Points, in no order, along strands that fork, close into loops and pass close to each other.
Two points are linked if the straight distance between their rows is under 118. Some points are linked to none.
k_501: [ 10  -1  27  31 -15  12  24  -3   1   1 -43   0  34  -9  30  17   0 -20
 -10 -33  -7  39 -22  18 -37  37  10 -24 -29  17  44  -2  -7]
k_942: [ -5 -21  -9  12  23 -10  33 -11  22 -17  10   0  -7  22 -25  30   9  18
  32  21 -37   3 -25 -16  -8  14 -21   5  -1  31 -44 -21 -12]
k_150: [ 10  14   8  58  -7 -20 -13 -25  -6   8 -47  13  18 -20  32   3   0 -42
   6  11 -10  63 -13   3 -20  19  11 -13 -39  27  26 -23  22]
k_327: [  3   7   7  21  45   5 -24  22   2 -35  14 -35  -8  36  41   8  -1 -21
  36   8  35  19 -35  34  -4   4  49  14 -21   9  -6  15  58]
k_57: [ 38   3  63 -31 -31 -17 -15 -16 -17 -15 -22  41 -12 -35   4  11 -16 -20
 -34 -40 -20  21  16  22  19  -2 -23 -34  22  -4  -1  25 -19]
k_727: [ -1  48 -26 -29 -12  -6 -10 -23  -9  18 -13 -46 -15 -27  -7 -15 -20 -21
  -4  28  -6   9  23  10 -24  16  52  22 -16   6  31 -27  -8]
k_2: [ -4  18  39   9  -2  18  13  37  11 -24  21  35   0   8  -6   6  11   9
  44 -14  37 -20  -4 -24 -16 -13 -15  -6  52 -27 -16 -22  12]
k_964: [ 12 -34 -21  36  16 -21  52  20 -12  22 -12  -8  45  12 -17  18  -4 -14
   7   6  24 -24 -13  10 -42   5 -19 -11 -46 -14  -8 -20 -10]
k_833: [ -4   7  10  -2   5  -1  -7  25 -49  21  -6  49 -15 -12 -20  -4   0 -16
  20  27  32  -8  33  16  -9 -36  11 -11  20 -19 -18  -3 -13]
k_870: [ 33 -18  33  -8  -7  39  18  12   7  -7 -21   2 -38  25  -8  10   7  19
 -71 -28 -64  -5 -20   1   8  41  -3 -15   4  21  40  15 -20]
k_35: [  4 -61 -12  10  -2  -7  38  -6   2  38 -15   6  -7   2 -12  50  -2   7
 -33  15 -66  16  18 -12  -6  12 -20  -3 -15  38  -9 -27 -51]
k_290: [-10  52 -17 -26   4 -17 -67 -29   8  -8 -10  -1 -46 -28  30   4  -8  23
   5  50 -18  32  24 -15  48 -54  18  20  18  38 -16  -1  11]
k_413: [-39 -12  -3  56  -9  47  17  29 -40  16  -9  33  -8  26  -8 -11  15  26
  -5  18   8  21 -10  -8 -16  -3  28   8  17 -13   3  24 -11]
k_527: [-11  21 -11 -15   4  14 -29 -51  47  -1   0 -34 -32  15  24  20   4  21
   8  23 -49  26   0 -19  34   4  19   0  12  30  14 -13  37]
k_232: [ 47 -39  14   0  20 -10  37  24  22  -6 -27   4  -3  13  -4  47   6   7
 -29  -7 -39 -17   0   1 -24  12 -35 -14 -23  29  -1 -18 -22]
k_828: [ 10  29 -28 -34  38 -22  -5  36 -11  14  31 -55   5  -8 -35 -16  -3  -5
  64   5  26 -45 -18  13  -8   4  -3  37 -18  -8 -13   1   0]
k_913: [ 17   2  -5  -1 -12 -16   3 -68   9  33 -14  14  13  -8   0  -7   0 -42
 -31 -25 -30 -12  22  -2  44  28 -29 -38 -29  -9  38 -11  11]
k_680: [ 11  26  27  -3  17   2  -9  -5  27 -40   3 -45  -2  17  37  20  -4 -27
  27 -11  18  47 -14  37 -33  23  52   3  -4   9  18 -17  44]
k_457: [-21  23  -9  -5 -26  -9 -18 -78  45 -28 -13   8  -8   5  27  -7  -1   3
 -17  14 -25  19  30 -20  22   0   5 -26  11  19  -8 -24  28]
k_922: [-22  31 -27  -6 -37 -23   3 -29  -9   5  -7 -35  26 -52 -29 -16 -18 -27
  37  15  21  20  19  -7 -57   7  29  27   1 -13   4 -36 -21]
k_61: [-15  20 -14 -45  16  23   8 -17   0  68  -8   7  -5 -26   0   0   1 -12
  18  13  -7 -26  41   1  37  -6   7 -25   7  -1  17  -5 -16]
k_621: [-31  14  -8   8 -34  29  15 -24  10  19   6   1  23  10   5 -30   4   0
 -20 -33   1 -10   7  -6  -1  21  10  -9   0 -24  40   7   5]
k_32: [ 16 -38 -15   3  -7   4  -5   1  21  44  22 -16 -12   0   4  39  -6  10
 -14 -11 -69  30   3 -25   4  18 -27  21  -5  24  24 -25  -3]
k_700: [ -3  -2  -2 -34  28  34  21   5  21  10 -25  24   3  19  25 -24  20  12
 -35  15  30 -55  45  19  33 -22   8 -57  -2  -8   0  22   6]
k_114: [ 20 -45  -9  12  43  12   6  78  25   4  13 -21   0  36  28  34   4  22
   2  15  21 -21   7   5 -18 -28   3  19 -20  12  -5 -26  10]
k_971: [  1   9 -25  -7  23  -2  47 -30  25  -6  10  -6  -4  30 -52 -14  10  -7
  13   6  -5 -42  17  -4 -17  32 -15 -23  -9 -22  12 -38   3]
k_617: [-10  22 -35 -26   2 -15  -8 -29  26  -4  33 -70 -31   3 -46   5 -16   2
  63  34 -23  20  -2 -14 -23  26  27  47  20   5 -14 -34   3]
k_516: [  7 -48 -21  43   5  19   1  15  -1  47  -1   3   9  23  22  18   6  -6
 -32 -10 -29  26  -6  -7   3   7  -5   6 -34  12  39  -4   9]
k_430: [  2 -39 -43  18  33 -19  31  32   7  -7   1 -22  13  31  -8   4  -1   2
 -12  39  26 -23  10  14 -49 -12  13  16 -48  11 -15 -19  -6]
k_976: [ -1  28 -10   6  -4  41   6   9   9  35 -56   8  -3  -8  11  -8  21  39
 -34   8 -42 -16 -10 -21  15  -1 -10 -18 -19  24  45  11 -15]
k_590: [-23   3  -8  -8  -1   4  -7 -26   0 -13  -9  15  49   4  33 -28   9 -15
  -2 -14  53  -8  11  15  30 -17  13 -25  -8 -15 -12  42  32]
k_538: [ 30  48  17  -4   8  31   1  66  15  43 -27  22  11 -25  10   9  15  10
  19  -5  23 -38   8 -12   0 -30 -27 -22   4 -21  35 -11  -2]
k_418: [-32  -7   5  21  19  13  16  47  13 -28  -7   6  33  24  27  -4   8  34
  39  19  59 -29 -25 -15  12 -24   7   1  12   0 -38  11   3]
k_128: [ 36  12  16  -8   2  14  16  68  -7  50 -45  -8  47 -38  21  15  -4  -4
   3 -15  41 -35  -2  19 -26 -11 -14  -2 -30 -19  28  17 -26]
k_441: [ -3 -42 -12  45  -3  23  -2  21  15 -22  44  36 -27  64 -20 -11  14  23
 -48   1 -11 -13  25 -23  -7 -16 -14  -5  18 -27  16 -28  37]
k_148: [-45 -18 -46  43 -10  -9 -11   8  -8  10  49 -25  33  18  -3 -13  -7  -9
  27  18  36  30   0 -20  -9 -16  18  46   1 -20 -19  -3  13]
k_241: [ 43  14  19 -59  35  -8 -34  30  25  -2   7 -37  27 -10  49  -9   3 -13
   2 -34  40 -38  -9  34  44 -16 -16  -9 -22  -8   2  38  34]
k_798: [ 27 -35 -33  -6   2  -8 -32  14 -18  43  12  12 -29  -5   0 -13   1  -3
 -67  14 -22  -9  50 -10  26 -37 -17  14 -23  -1  29 -13  -6]
k_329: [-22  28  -6 -11  18  26  -9 -47  43 -26  15 -28 -56  33 -18  27   7  43
  37  49 -64  29 -20 -23  24  20  22  -2  31  34 -23  -2   9]
k_323: [ 39  14  15 -30  19   2   2  82  11  11 -47 -24  29 -28  27 -22   0  12
 -35   2  49 -56   0  32  10 -31 -19  -5 -23 -15  13  44 -19]
k_270: [-21  45   5 -45  -7  -4  18 -24  -8 -57  -9 -17  -1 -11 -28 -43  -4  -5
   7  -6  37 -23  -8  26 -19  21  30  -7  14  -8 -30  34 -19]
k_221: [-18  39  -6 -30 -25 -29 -42 -31  -6 -21 -19   1 -61 -36   9  24 -20  22
   9  56 -22  55  40 -12  -7 -49  35  17  46  17 -27 -19 -31]
k_566: [ 21 -33  17  36  14 -19  21  20 -51 -17 -30  36  -7   6 -26   0  -4 -24
  -9  14   9   4 -16  30 -26   7 -15 -24 -23  -2 -32  25 -29]
k_915: [ 49 -26  16  -2  39 -20 -25  26  12 -14  -2  19 -16  16  12   8  11   1
 -12  -5 -11 -22 -14   4  48 -28 -48 -20 -12  23 -29  26  25]
k_611: [  4  -7  36 -41 -14  -7  -5 -30  -9  -3 -27  38   0 -48  38  34  -8   7
   4 -15 -18  35  17  16  24 -22  -4 -25  32  23 -32  25 -39]
k_297: [  7  12  -7   3  22 -12 -57   8  20   7 -10  20  -9 -16  53  13  10  10
  11  28  -2  19  18 -21  36 -58  -9   7  -4  28  -7  -9  24]
k_819: [  4 -38  12   6 -42 -11   1  -4 -58  31 -16  48  -5 -35 -19  -2 -17   0
 -61  -5 -23  15  31   3 -12  -3 -20   0  -2 -15   4   3 -49]
k_582: [ -2 -33  -4   2 -24 -50   1 -27 -10 -20 -11  43  10 -37 -11  20 -12  -1
 -14  15  -4  12  25 -16 -23 -23 -30   4  -6   7 -47 -32 -30]
k_246: [-18  39   8  29 -45   2   3 -53  16  13   8  -6 -11 -16 -30 -11  -6  -6
  25 -18 -46  28 -29 -33   1  52 -14   5  13  -1  37 -22  13]
k_268: [  5  -3   1   7  39  40   2 -10  24 -16  19   7 -77  64 -23   8  20  25
 -17  20 -53 -16  -6 -15  34  14   3 -22  18  13  12 -20  19]
k_745: [  3 -50   1 -48  -8 -29  21  17  -1   3  32 -28  26 -26   6  31 -20 -10
   2 -16  25 -10  35  15 -43  -9   0  20   6 -13 -28 -23 -38]
k_164: [ 24  44  19 -35   1 -23 -48  36   6 -13  12 -29  33 -37  24 -28  -5   4
  20 -44  49 -40 -40   3  45  -8 -31  18   4 -12  -5  43  21]
k_648: [-30 -38 -19  14 -48  13 -28 -36 -18  50  33  17   6  -4  18  -6 -12 -10
 -44   0  -8  50  56 -16  22 -15  22  21  25 -31  25 -16  -2]
k_889: [-35  23  -8  37 -10 -10 -15 -49 -43   9 -10  15  22 -18  11 -21   0 -40
  30   4  18  57 -11   6  12   8  33  -4  -9   1 -12  31  12]
k_95: [-43 -12 -30  34 -49 -30  34 -15 -34  -7 -34  13  44 -31 -24 -34 -10  21
 -23  23  25  10  -1 -19 -52   3   5  26 -17  -1 -25   1 -44]
k_300: [ -2   2 -27 -29   2 -31 -51 -30   5  27  66 -36 -35 -11 -22  14 -16   3
  38   7 -41  27  -7 -20  41  -2 -16  52  24  10 -17   5   9]
k_662: [-16 -10  33   8   7  11   1  19 -17 -18  -3  49 -25  12  12  27   5  -5
  37  26  36  15  39  17 -27 -34  43 -20  45  -6 -29 -20   7]
k_774: [-14   6  12   7  27  35 -15  -5  -2 -27  19  10 -61  46   8   0   9  11
  -2  23 -19  17  -3   6  14   0  45 -17  36  11  -4   9  29]
k_347: [-13  17  -7  50   2   2 -12 -22 -35  35 -52  14  38 -13  41 -15   3 -31
  -4   5  13  41 -11  13  13  -7  19 -14 -50  11  24  29   9]
k_420: [ -7  -5  34  20   6   4  25 -20  38 -66  -1  31  11  36   2   4  20   8
  15 -18   5  -6 -27  -2 -10  23 -18 -41   9  -6 -26 -14  26]
k_909: [-21  26 -10   2 -13  54  39   7  -6  17 -31 -23 -12   8 -13 -18  13  41
 -38  -1 -41 -16 -34  -6 -13  43  25  11  -8   9  46  22 -29]
k_897: [-36   6 -16  43  11  27  33  24 -51  10   6  17  13  29 -19 -34  12  -2
  29   6  61 -13 -13  22 -15  -9  27  -5  10 -38  -4  37  -1]
k_84: [-40 -29  -1 -21 -44  15  54 -65  -4  28 -12  34  34  -8 -16  -7   4  -4
 -19 -12   1 -13  39  -1  -1  29  -5 -29  14 -21  -8   1 -34]
k_876: [-12  37  -4  -4 -23   5  -1 -41  33 -11  35 -51 -27   4 -46   2 -11  13
  38 -10 -48  28 -33 -30 -18  54   9  38  28  -1  18 -35  14]
k_732: [ -5  -2 -19 -16  21   1 -41 -18  23   6  30 -46 -20   9   6   9   4  26
  19   3 -45  17 -41 -10  45  18  -6  32  -4  33 -11  31  30]
k_831: [ 42  -3  47 -40  -7 -20   2  -9  -2 -28  22   8 -13 -20 -32  14  -9 -34
   7 -50 -14 -14  -9  25  14  21 -37 -21  23 -11 -24  22 -14]
k_748: [ 44  17   3 -11  51   2 -45  62  12  -8 -17 -11 -25  11  17 -18  20  20
 -14  10  10 -55 -27   8  44 -32 -24  -3 -24   9  -7  40  27]
k_374: [ -3   0  -3  34  33  13   7  -3 -31 -31  -2  32 -41  48 -28 -24  19  -7
 -12  26 -15  -8  -9  18   8   6  10 -36   0   1 -14  23  15]
k_176: [ 28 -33  43  10 -11  22  24  32  25 -30 -17  16 -33  20  10  45   5  33
 -39 -25 -51  27 -12  -9 -29  11 -21  -5  22  28  11 -19 -18]
k_581: [ -8 -13  14  15 -33 -14  29 -14  27  -2 -30  58  23 -22  -1  35  11  24
  10   3 -14  12  11 -35  -5 -13 -50 -25  16  14 -36 -40 -23]
k_936: [-35 -35 -24 -27 -62 -17  25 -56   2   4  27  -5  23 -15 -28 -17 -20   3
 -38 -22 -13   4  42 -23 -20  25   1  16  23 -27  -6 -20 -29]
k_7: [-28  16 -29  21   6  32   8 -24 -21  51  13 -58   0  15  -9  -7  -7 -26
  19   4 -20  41 -24  19  -1  41  49  22 -15  -6  57  20   0]
k_168: [ -1 -49  16 -11  -1 -11   2  47 -14  20  35  -8  59 -17  34  18  -8 -21
  21 -27  76 -22  10  18  15 -22 -15  13   9 -32 -29  21  -9]
k_382: [-43 -18 -62  26  -8  11 -21   1  -9  73  32 -33  24  -4  13  -4 -11  -5
   8  36  -1  40  12 -26  11 -18  20  55 -11 -10  14   2   4]
k_695: [ 23  21   3  -6  44  21   7  71  18  -7 -46 -28  25   4  23 -23  18  42
  -5   9  50 -74 -47   6  38 -28 -25  -7 -32   1   2  52   4]
k_313: [  9 -25  13 -20  -7 -25  28  -5 -21 -13  -8  -4  12 -16 -17  19 -13 -39
   8  -9  19  13  17  37 -57  17  22  -2  -3  -3 -10 -23 -28]
k_780: [-10  39  12 -59 -18  -5 -18 -16   8 -35  18 -50  -2 -35   1 -20 -17  -1
  18 -20  11  -2 -18  16  -4  22  32  29  28   8 -15  29 -13]
k_838: [-11  -8 -15   6   7  27  12   0 -35  81  17 -17   8 -13 -19  11  -1 -20
  25  -9 -35  13 -11   0  17  23   4  13  -6  -2  36  16 -23]
k_667: [ 32  40  -3   4  10  -8 -64  -1  -4  19  -7  24 -25  -9  14 -12  11  -9
  -9   7 -10  -7  12 -15  42 -39 -18  -3 -18   6  34 -20  45]
k_481: [  3   7  21  -9  -4 -14 -13 -52  22 -26 -20  59 -25  -4  20  10   8   0
 -11   4 -21   5  26 -13  42 -20 -27 -49  23  19 -24  -5  17]
k_388: [ 17 -16  43 -14  -2 -11   9   2 -21 -31  -9   5 -54 -14   7  57 -15  -2
   7   3 -38  57  13  25 -32  -3  17  -8  43  32 -31  -5 -44]
k_575: [-14  29  30  -2 -12  27 -24  -6  23 -62  -5  -2 -28  19  25  -7   3  34
 -23  -9  -9  28 -27  -3   4  11  34  -3  27  21  -5  20  29]
k_512: [-23  13  14  30 -25  31  30 -27  29 -39   0  30  39  34  11 -16  15   3
  -8 -38  28  -7  -6  -8 -17  21   0 -40   7 -33  22 -18  43]
k_805: [-61  -9 -23  30 -51  -2  -8 -12 -18  10   1  12  47 -28  13 -19  -4  33
   1   6  12  24 -25 -46  28 -13  -2  34  16  11 -38  39 -18]
k_103: [ 20  34 -26 -25  12 -27 -37   3 -13  24 -19 -27   0 -21   3 -32 -10 -13
 -26  23  -1 -13  13  12   0  -5  11  17 -50  18  35   0   4]
k_66: [ -1 -14  -1  -9  23 -31 -15 -24   9  -4  46  -7  28  -5  -3   7   3 -17
  70 -13  20 -14 -30  -5  56  -6 -37   7   4  -1 -63  28  21]
k_252: [ 54  -6  12   9  18 -51 -26   6 -46 -15  -7  34 -31 -11 -30  -1 -11 -35
  -9   8 -13   1  -4  21   2 -11 -28  -8 -21  11 -22   5   4]
k_401: [-14 -10  -2  42   3  58  16 -17   7  48   3 -27   0  35  23  22   2 -15
  -7 -16 -39  53 -19   2   9  38  30  -6 -10   2  70   4  20]
k_882: [ -1  21 -13 -41 -15   8  27 -50  24  58 -28  -8  25 -38   2   3  -1 -13
   6 -12 -27 -39  19 -13  30  25 -16 -24 -15   2  37 -18 -23]
k_601: [ 17 -62 -24   5  -8   1   3  47 -35  52   6  19   7 -18  -2   7  -6   4
 -60  -4   2  -5  32   6 -19 -29 -13  16 -20 -14  15   6 -37]
k_506: [ 12  -3   3 -46  30  27  -7  20   1  24  10   8 -28  11   9  -2  10   2
 -22   3 -12 -27  29  13  37 -17   7 -27  13   2  -2  17  -6]
k_681: [ -1  26  13  15  22  22  18  18 -18  14 -49  17  17  -9  19  23  11 -24
  39  27  29   8   4  23 -35 -12  42 -33 -11  10   8 -12  -7]
k_789: [ 27  20   3 -28  25 -35 -20 -25  27 -54  14 -29 -10  17 -17 -20  -1   2
   0 -16 -12 -21 -36  11   4  24 -19  -4 -28  16 -15   6  34]
k_738: [-24 -19 -17   4 -12   2  -2  -5  23  -5  62 -30   6  18   0  10  -7 -18
  37 -18  21  27   6  -2 -24   5  23  33  28 -32  -8 -28  23]
k_504: [ 10  61  31   8  13  38  -8  34  15  30 -39  16   7 -17  32  23  19  -3
  47  -3   6   5  -6  -3   3 -12  13 -25   4  10  33 -10  21]
k_466: [-28  -5  -1   6 -23  14  -1 -17  -3  -3   2  23   3 -10   4   2   2  23
  -7   1 -29  22  -5 -29  22  -1  -4  10  22  18 -23  26 -14]
k_46: [ -7  -7  28   4 -20  14   5  17  20 -42  -8  15 -12   7  28  33   0  39
 -10 -12  -9  20  -8 -17 -24 -12  16  -1  38  16 -17  -9 -17]
k_514: [ -3  18   2  23 -11 -23 -17 -11  -5 -43   4  17  20   1   6 -27  -1 -27
  10  -7  39   3 -10   4 -12  -5   2  -7 -13 -14 -10  -9  36]
k_891: [ -1 -12  20  14  34  27  28  53 -47 -14   9 -10 -14  34 -10  -5   4  -4
  11  -8  30  -8 -24  42 -26  17  34  -4  -1 -12  -6  45 -21]
k_742: [  8  31  -9 -22   4 -18 -41   0  -9 -50  18 -36 -44  18 -12 -47 -15   6
 -56   5   2   1  -2  24 -26  12  38  31 -13   7  30   6  21]
k_772: [ -5 -36   0  15  10 -27  11  -9 -31  10  21  15  38  -2 -10  -3  -5 -36
  41 -19  32  -2 -24  18  33  -2 -25 -13  -8 -12 -40  46   1]
k_689: [ 25 -30  20 -47  18  -1  11  46  39   3  27 -35  47   1  46  11   2 -14
   2 -43  61 -41  13  29  18  -9 -17  -3  -6 -32  -7  18  13]
k_696: [ 16 -13  35  21  26  19  33  37   1  18 -38  39  44   8  35  46  15 -22
  42  -4  34 -10   0  25  -9 -15  -9 -56  -3  -4 -12  -1   2]
k_901: [ 23  -6  25 -23  30 -18  14 -11  49 -80  23 -23   0  34  -8  20   7   1
  38 -28   7 -17 -37  14 -13  28 -28  -6   5   8 -39 -14  32]
k_999: [-16   6  -6   1 -48 -43  -2 -49   1 -10   2  17  19 -44 -23   8 -25 -31
  23   0   4  31  29 -17 -41  -1  -9   7   9 -17  -9 -59  -9]
k_238: [ 14  -5  27   2 -20  45  36   3  13   0 -19  28  -9  24 -23 -18  18  21
 -63 -38 -24 -42  -2  -6  15  28 -28 -42  13 -30  42  13 -11]
k_664: [ 10   3  -3   2 -26 -14  -8 -33 -23  20 -19  15 -20 -25 -21  -6 -19 -14
 -32   0 -41   7  16 -11  10  20 -11  -3 -10   7  30 -23 -20]
k_924: [ 26  11 -13 -19   6 -16 -43  -6 -14  -1  18 -27 -23  11   1 -45  -2 -20
 -69 -19   0 -19  12  19  11   2  -1  14 -39 -16  57   9  34]
k_640: [  6 -47  11  27   8 -17  38  -8 -14 -27  -6  13   0   9 -26  27   0 -21
  21   6 -13  30  -8  16 -36  23 -13 -16  -4  15 -35 -18 -20]
k_278: [-25  10 -50 -17 -17 -38 -32 -33  14  14  51 -36  -5 -23 -36   0 -23   6
  45  25 -13  14  15 -39  -1 -13   1  55  18  -5 -26 -35  -6]
k_267: [ -3  54   3  29   2 -19 -50 -15  -9 -17   0  35 -13  -3  -2 -38  11  -4
  21  13   2  -1 -24 -21  27 -20 -18  -3  -5   6  -7   3  46]
k_631: [-15  22 -31  -5  -5  30 -18 -11  16  18  32 -58  16  17  19 -45   5  21
 -42 -41   2  -6 -30  -9  19  28   2  32 -33 -18  65  28  41]
k_416: [ 20 -26  -9 -41  26 -18  -3  21  17  13  36 -36  -3  -6  14  38 -13   5
  19  -2  -7   1  17  12   0  -2   1  24   2  16 -22 -12 -13]
k_759: [-11 -10 -29  -3   9  -1   2   2  19   7  27 -48  50   4  28 -11   4  10
   5 -40  21 -11 -38  -6  19  18 -15  30 -32   2  15  29  25]
k_291: [ 19  11  33  29  11 -17  14  51   4 -50 -22  23  -3  -2  -4  24   7  22
  41  16  35 -11 -11 -17 -44 -29 -11  -1  24   8 -44 -32  -9]
k_792: [ 32  -6  11 -36  50 -15  10  22  17 -17   8 -19 -17   4  -3  39   5  19
  51  11 -15 -16 -27   5  17  -3 -18  11  -5  44 -47   7 -16]
k_263: [ 24  58   0 -17 -15  17 -38  28   5  26 -38  13 -25 -37  -8 -25  16  33
 -32   0 -34 -29  -9 -41  28 -20 -31  13  10  14  45   6 -12]
k_788: [ -9  24  36  -2 -19  35  21  14  19 -23 -24 -26  11   2  36  21  -6  -1
   2 -24   2  45 -23  19 -51  31  54   1   6  11  44 -12   2]
k_151: [ 31  34 -13 -18  33 -12  15  23  18  -2  12 -35 -12  15 -57  -8   5  -5
  49   4  12 -55  -9   0 -33  14 -20  13 -17 -19  21 -37  11]
k_415: [ 21  -5  45  -5   7  30  27  55  -5 -21  -5   8   0  15   6  12   6   4
 -11 -33  19 -12 -10  28 -31  10   8 -15  11 -18  21  10 -10]
k_345: [ 31  -2  27   4   1 -11 -19 -24  25 -31 -13  38 -12  16  -1 -13  17   2
 -34 -23 -33 -14 -20  -6  44  -4 -55 -42  -5   8  -6  15  30]
k_615: [-10 -28  13  35   0  -7  21  61  -7 -30 -43   6  32   0  23  13   0  42
  10  24  38 -15 -31 -15 -24 -24   3  14   3  26 -43  -1 -34]
k_711: [-24 -35 -10  35 -10 -14  24  13 -68  -9 -41  37  14 -14 -13 -17  -8   6
 -39  31  24  15   1  22 -46  -6  28   4 -27   1 -28  28 -42]
k_171: [-27  13   6 -41 -23   9  38 -52 -17 -14   1   1   6  -3 -48 -35  -5 -17
  -6 -20  14 -30  27  20  -8  38  14 -31  23 -30   2   8 -27]
k_649: [ -8   5   2  31  48   7  13  49   2 -36  13 -41  23  40  26  -6   3   8
  57   6  70 -36 -55  14   0  -3  23  19 -20  -2  -5  12  28]
k_119: [ -3  53   9   8  -4   7  17 -36  24 -18 -12   9 -11  10 -47 -15  13   1
  28 -15 -25 -26 -17 -23  -1  45 -22 -22   8  -8  21 -42  18]
k_651: [ 11  -5   6 -31  23   5   0  35  -7   4 -15  32   2 -13  12 -22   5 -11
 -10  31  58 -49  43  32   0 -47   8 -34   0 -31 -31  11   2]
k_520: [ 27   8  52 -18 -43   3  16 -27   0 -10 -29  49  -6  -4 -16  -8   2 -14
 -48 -37 -11 -23  27   7   6  16 -30 -51  29 -32  16 -12  -9]
k_102: [  2 -25 -20  21 -28  -7 -49 -18 -25  48  38  28 -16  -6   0 -14  -1 -19
 -48 -19 -24  17  46 -29  40 -25 -27  19   8 -24  43 -27  18]
k_249: [ 45  -2  -5  28  25 -52  -1 -14 -17 -14   2   2 -34   8 -65  -2  -6 -32
  28  17 -30  -3 -21   1 -17  20 -40  -4 -39  14 -14 -32  14]
k_258: [-32   3 -29  37 -19  49  11  26 -37  52  -4  -9  -3   8  -8 -31   2  28
 -43   4  -6   3 -10 -12 -10   1  24  26 -10  -8  54  31 -21]
k_213: [ 23 -34  18  33  13  13  57  26  10  35 -40  14  47   9   8  36   9 -11
   6 -15   2 -16 -14  16 -12   9 -33 -51 -34 -14  20   0  -8]
k_890: [ 18  -4  44 -10  -3  10  24  54  -3  -9  -1  30  20  -4  -7  10   6  -3
  12 -26  49 -45  -6  13  -2 -10 -34 -20  37 -46 -28  22 -11]
k_933: [-29 -44 -20   1  -6 -18 -39  10 -33  26  40  10  15 -23  29   1  -9   6
   0  10  19  27  18 -12  38 -51   1  39  14   1 -42  31 -14]
k_494: [ 14  -4 -24  35  37 -16  -7 -35 -18 -18   9  -6 -51  50 -46 -21   5 -24
   4  30 -29  -2 -20  16   6  32   2 -12 -35  14   7 -10  38]
k_945: [-29  27 -19 -11 -47  28 -23 -12   0  30  26 -36   8 -12  11 -41  -2   6
 -47 -34 -11  11  10 -18   8  20  20  41   8 -24  63  17  -1]
k_624: [-36 -42 -33 -19 -45   3  -8 -27 -17  28  78 -12  -7   2 -24 -23 -21 -11
 -24 -17  -6  16  49 -10   1   3  17  33  37 -42  10  -6 -13]
k_862: [ -4 -14 -20  11  -9 -45 -31  -1 -15 -36   1  15 -18 -14   5   1 -14  10
 -24  42   2  19  25 -13 -25 -44   7  28  -9  23 -34 -21  -9]
k_370: [ 21  12 -33  -3   2 -41 -16   8 -38   7 -18  16 -13 -37 -27 -20 -17 -12
 -28  50  -7 -18  24  -1 -25 -36  -4  22 -40   9   2 -25 -23]
k_965: [-51  -4 -39  21 -59 -14  -6  -7   6 -20 -17  -1  41 -28  22 -30  -6  37
 -40  21  16  18   4 -35 -27 -19  14  45 -11   7 -19   6 -20]
k_641: [  0 -38   0  16  10  27  27 -14  33  -8  30  34 -39  65 -19  25  15  17
 -16  11 -43 -10  31 -26  -1   4 -11 -24  32  -4   4 -51  20]
k_403: [  2  29  15 -30   7 -35 -36  18   2 -31  33  -7  16 -25   5 -17  -8  10
  56  -6  46 -35 -25 -12  48 -26 -22  25  31  -1 -47  26  10]
k_92: [ -9  16  17 -55 -14 -17  -2 -21 -11  -9 -22   2 -30 -50   4  26 -16  10
   0  19 -12  22  24  10 -16 -14  27   2  35  23 -28  -2 -48]
k_404: [-14  -6 -29  -5   5  18  -9 -12  42 -11  45 -47 -36  40 -17  13  -7  15
  13  31 -20  31  13 -14 -22   6  41  31  32  -9  -3 -39  15]
k_900: [-24 -18 -22  17   5 -11  32 -14 -18   6  25 -35  49  -1  -5 -14  -4 -24
  33 -33  30   4 -32  15 -10  28   6  19 -18 -14  -9  32  -6]

How many points has the smallest loop of links through each point below? Write - if it is on no loop.
k_374 => 13
k_745 => 6
k_582 => 7
k_689 => -
k_506 => -

A fork is a point with three links, a tip a point with one. Leave the first point through the second and follow the links. Name the first fork or tip that comes.
k_527 / k_457 => k_114
k_601 / k_798 => k_780
k_420 / k_512 => k_168
k_772 / k_900 => k_789

A piece is two or more points that can be reached from each other along the links. Count, over all rows, the pieces, the separate loops (a circle has one, a figure eight two, a Y none), the forks (points with three links) and the tips (points with one).
pieces => 6
loops => 3
forks => 11
tips => 17
